Each row is a point on a landscape with many valleys, with its height.
A ball rolls from a point to whichever of its 2 nearest points has the largest drop for the distance, and stops where none of them is lower. Distance is the straight distance between rows; heights are no part of it.
duto h=2.21: 149 134  97 154  96 114 122  94 120 124 146  89 110 122 127 161 163 164 132 102 105 107
lolab h=5.37:  90 146 158 139 146 103  93 112  79 137 168 134 133 111 112 104 111 102  90 123 158 145
zumil h=5.54: 141 173 120 120 156 139 141 119 122 125 129 181 118 123 152 143 146  74 131 110 117 107
dipef h=6.16: 122  91 110  82 123 143 100 151 109 139 123 114 172 130 163  93 108 108  91 148 146 144
Tipu h=3.80: 123 120 104  75 160 136 130 152 138 137 114 155 131  99 162 133 110  76 153 152 132 147
mora h=7.09: 148  84 147  99 133 156 145 166 152 109 114 122 159 139 141 100 124 110 121 111 151 130
big h=5.25:  96 152 121 134 156 111 108 107  80 136 163 159 132 109 128 126 130  86 119 122 148 147
guda h=5.68:  99 118 107 125 126 143 118 119  94 117 115 119 150 131 145 104 104 109  94 124 118 137
femun h=5.50:  99 117 128 137 141 126 103 107  76 123 141 131 144 128 122 101 118 126  84 116 142 131
Far h=4.97: 112 128 132 136 140 125 156 151 121 117 146 177 120 143  89 128 124 107 148 153 166 135
piga h=5.83: 112 150 123 128 152 151 142 122 112 108 113 172 126 102 144 134 119  78 130 119 109 130
gil h=3.55: 107 145 119 164  81 126 139 111 116 127 118 130 100 108  97 158 114 150 137 140 142 114
tuga h=3.47: 142 140 153 127 110 116  99 112 133 154 141  85 138 143 141 105 100 153 101 137 105 132
nitoz h=6.51: 142 146 151 123 175 127 133 136 131 105 161 162 121 123 114 124 139  98 151 133 131 116
Tuze h=2.96: 122 159 115 142 133 121 113  95 106 146 107 129 124 134 151 131 124 140 111 122 106 119
vuz h=3.97: 145 122 134 122 124 124 105 107 134 143 136 116 135 158 137 108 139 170 119 143 103 129
Kamo h=4.03: 109 120 121 110 113 144 123 176 137 138 111  97 127 121 126 128  89 115 132 145 135 119
Soko h=6.67: 148 148  93  99  86 108 118 142 140 137 131 100 131 138 155 153 120 134 128 116  73 147
bogi h=4.14: 138 111 131 183  91 121 132 108 134 108 114 107  98 105 106 125 132 200 138 137  87 134
situ h=5.78: 130 124 144 113 131 103 127 130 143 134 168 143 151 151 109 120 137 116 140 121 148 151
Ret h=4.12: 123 125 117 143 111 172 145 166 131 122 102 152 101 128 144 126 148 153 114 124 106  87
fub h=5.18: 157 139 140 144  96 121 133 102 166 137 116 140 115 139 146 156 157 192 133 109 104 118
Kegum h=3.27: 129 139 142 145 148 121 134 112 128 129 127 119 105 110  94 145 144 131 146 126 136 120
Maz h=2.95: 129 147 133  73 137 126 117 150 138 158 116 156 142 121 163 134 104  95 126 148 139 129
busap h=5.67: 146 105 126 136  95 133 136 106 147 141 100 134 135 156 147 138 153 187 116 114 120 132
Zez h=4.46: 109 134 139 119 111 151 118 162 132 140 139  86 118 136 125 126 104 144 110 142 129  94
lesu h=6.14: 160 106 144  87 170 131 120 149 154 155 128 113 138 130 145 109 118 115 139 149 144 149
subur h=4.43: 148 138 101 115 145 126 133 118 140 120 109 166 146 143 169 141 159 105 146 124  91 153
korip h=3.40: 136 154 127 128 136 116 107  90 127 155 124 154 128 157 145 127 151 152 131 137 116 115
Loza h=2.78: 105 104 156 131 128 123 120 138  98 131 106 139 148 141 117 105  93 124  91 117 182 134
sabe h=5.13: 146 146 128 102 169 134 127 112 135 139 110 172 152 126 178 127 140  84 130 115 118 127
vage h=3.56: 101 135 140  98 137 138 121 164 138 143 112 143 135 121 138 131  73 106 127 150 140 121
zuti h=5.33: 107 107 116 146 150 155 139 151 117  84 136 179 121 144 115 106 150 137 133 133 115 110
ruras h=4.18: 100 136 150 133 119 126 129 142 122 150 104 131 108 134 106 137 100 146 124 142 173  88
Lomev h=3.48: 145 133  92 136 125 126 153 112 143 122  98 139 123 135 147 151 167 130 162 121  95 150
luz h=4.84: 116 144 124 119 130 131 127 141 128 140 121 101 127 118 138 143 123  99 111 109 152 104
pabe h=5.38: 126 115 140 120 124 115 144 137 140 100 155 185 141 144 107 125 137 114 146 130 137 139
vum h=5.19: 122 137 119 139 129 152 141 129 128 128  84  93 105 115 140 148 129 125 134  98 129 100
Zif h=3.91: 113 143 135 134  99 124 135 118 131 145 121 147 113 135 116 154 126 141 121 140 149 108
Pav h=1.90: 142 117 163 152 153 136 122 144 135 113 152  72 101 111  93 119 125 146 131 120 148  95
lun h=7.35: 146 169 117  95 119 106 134 128 149 154 126 141 131 122 140 158 122 103 155 157 112 161
zete h=6.22: 159 119 120 101  90 136 131 143 145 127 109 112 147 146 170 140 121 139 121 106  72 144
Sotu h=3.63: 136 124 147 185 123 116 130  97 115  92 117  96 114  81  96 136 131 173 132 109 100 123
Vepim h=4.89: 129 113 121 138 157 142 122 123 122  98 146 146 141 147 127  94 155 126 124 123 119 112
dapum h=4.64: 116 137 149 138 131 102 132 137 140 136 140 119 115 148  72 141 115 149 164 165 163 140
kosol h=4.91: 132 136 151 123 124  92 112 127 154 144 153 114 134 131  84 127 109 135 154 166 138 167
kogi h=6.08: 131 123 140 104 130 102 112 108 127 159 134 162 162 150 136 122 143 122 127 119 157 149
seb h=1.94: 125 103 107 124 172 152 149 147 142 102 101 152 133 124 145 119 132  99 145 133 123 129
fani h=5.59: 133 100 120 147 109 150 156 143 140 127 100 118 119 126 134 144 151 145 126  98 139 113
geso h=6.43: 127 115 111  94 123 130 115 135 126 164 103 117 153 145 157 117 113 121 105 141 139 134
keda h=3.81: 127 101 112 152 111 134 120 114 110 100 142 114 145 128 117 105 118 144 114 123  99 142
buno h=5.70: 145 147 132  98 149 122 112 138 141 156 141  80 129 123 132 126 119 121 146 139 132 144
dez h=5.12: 119 102 140 142  71 131 121 140 134 118 123  98 126 132 131 118  97 178 105 130 119 129
Rez h=5.89: 117 103 106 111 140 139  93 130  88 126 126 101 156 125 149  80 101  96  98 153 117 153
repu h=2.20: 130 109 170 111 127 115 130 120 116 143 116 116 164 129 138  99 103 116  87 111 165 159
revu h=7.07: 141 138 121 105 144 116 148 139 147 145 150 134 138 103 125 147 122  84 155 146 136 174
duza h=6.29: 124 145 146 117 156 107 117 100 120 171 129 129 139 132 145 123 144 106 122 124 178 152
vazu h=6.11:  97 131  92 126 127 137 136 130 119 119 102 169 143 121 137 135 116 104 138 140 111 150
sovi h=1.79: 126 107 152 133 149 132 133 130 115 116 123  90 132 118 105 101 117 115 121 109 152 133
zat h=5.76: 136 114 123 154 135 163 169 164 146  86 131 182  96 129 119 120 157 140 143 132 110 108
muz h=6.01: 132 108  96 153  89 133 139 126 134 131 108 141 108 144 139 144 177 172 135 113 128 108
Nesug h=3.28: 120  99 111 124 139 171 141 151 130 112  94 145 132 132 162 121 131 125 115 116 106 108
gakor h=4.42: 113 112 151 135 133 114 121 150 121 136 136 116 113 143  85 128 120 155 139 139 187 118
rinu h=4.39: 129  98 111 152 127 127 119  96 110  92 157 121 138 149 111 103 166 148 106 106 104 111
rufol h=2.29: 159 135 116 157 125 116 151  92 142 117 130 139 113 132 121 151 175 155 155 126  97 140
zigiv h=0.56: 158 126 117 156 124 102 116  72 132 113 156 130 119 137 123 143 181 166 140 101 108 113
Pegod h=2.40: 117 133  92 134  95 130 124 115 113 149 109 108 112 132 151 137 136 157 125 122  93 126
mim h=5.31: 157 151 151 119 146 108 124 117 161 152 134  81 117 128 102 131 132 148 154 149 130 157
gunok h=3.89: 137 148 116 129 137 129 125 131 139 128 162 116 111 143 115 138 142 126 146 146 132 108
sipu h=2.44: 114  97 158 147 148 112 134 116 103 117 124 117 140 139 101 115 130 123 113  99 188 132
poze h=2.87: 135 125 176 104 108 114 114 115 132 148 133  95 151 138 140  99 101 150  79 124 152 132
Seson h=3.23: 134 129  89 111 176 137 137 140 130 132 107 143 127 113 141 145 139  79 162 152 120 133
fik h=5.61: 142 107 131 115  70 140 136 143 145 132 111  97 147 145 152 115 116 166 114 125 112 155
bosaz h=3.12: 108 137 130 170 109 131 147 115 123 106 120 158 110 100 106 150 120 130 135 104 125 108
famo h=6.78: 141 144 140 112 165 118 124 123 130 125 159 143 137 103 128 125 133  86 136 135 117 154
rabu h=6.47: 138 162 150 128 174 116 134  92 122 162 107 159 133 113 140 146 134 107 127 125 147 141
soben h=4.70:  88 137 116 125 135 128 124 159 101 116 163 143 125 140  88 128 119  92 145 146 155 120
tegal h=3.13: 119 127  90 133 103 129 103 118 105 124 134 102 137 137 138 119 127 130 123 131  66 149
Koni h=4.44: 116 154 101 119 118 114 123 131 127 135 158 128 125 134 121 153 137  93 138 118 137 111
Kap h=6.71: 143 102 137 103 129 141 130 141 134 133 113 128 155 143 159 120 122 122  96 106 147 117
fifop h=3.09: 135 117 122 180  93 101 124  81 112 106 137 105 115 108 107 149 146 176 127 100 122 123
kob h=6.68: 158 100 149  81 127 142 125 164 163 122 121  99 154 133 146 104 103 116 125 145 122 150
ver h=2.43: 120 142 141 162  78 130 132 117 131  94 155 140 108 110 118 152 125 145 118  95 115  88
bis h=4.78: 115 168  95 135 155 115 140 125 107 126 153 130 110 109 114 149 134  68 149 131 139 122
kalo h=7.05: 145 163 113 103  84 115 141 145 159 141 137 131 133 117 137 169 105 119 147 139  80 156
Nuf h=6.18: 146 142 144 147 172 157 151 142 138  80 143 168 101 127 112 123 138 122 152 135 108 102
sudim h=5.05: 108 142  86 124 160 122 117 117  95 142 143 144 130 113 143 129 148  67 139 134 139 147
zim h=0.79: 128  98 157 154 133 141 142 134 133 107 113  65 106  99  96 109 110 146 123 117 134 121
vudib h=4.63: 137 130 144 155  89 118 142 112 158 127 120 124 103 116 115 146 136 190 138 143 117 120
bel h=2.74: 126 121 150 141 141 138 131 136 134 115 137 124 101 130  98 123 151 155 128 117 140  86
pudam h=4.77: 126 119 159 132  90 140 121 142 132 123 128  81 115 125 118 106 109 170  92 121 135  89
zak h=4.45: 102 133 122 121 132 133 126 168 129 130 136 121 108 126  94 128  98 113 151 172 147 125

Two balls start at each pair of points below. Name the first point that both come to, or write never.
kalo and situ | Kamo
revu and duza | never
kogi and lun | Kamo
lolab and luz | Koni
piga and guda | never

Where does a ball stop that starts at each point below?
busap | zigiv
kob | ver
Kap | zim
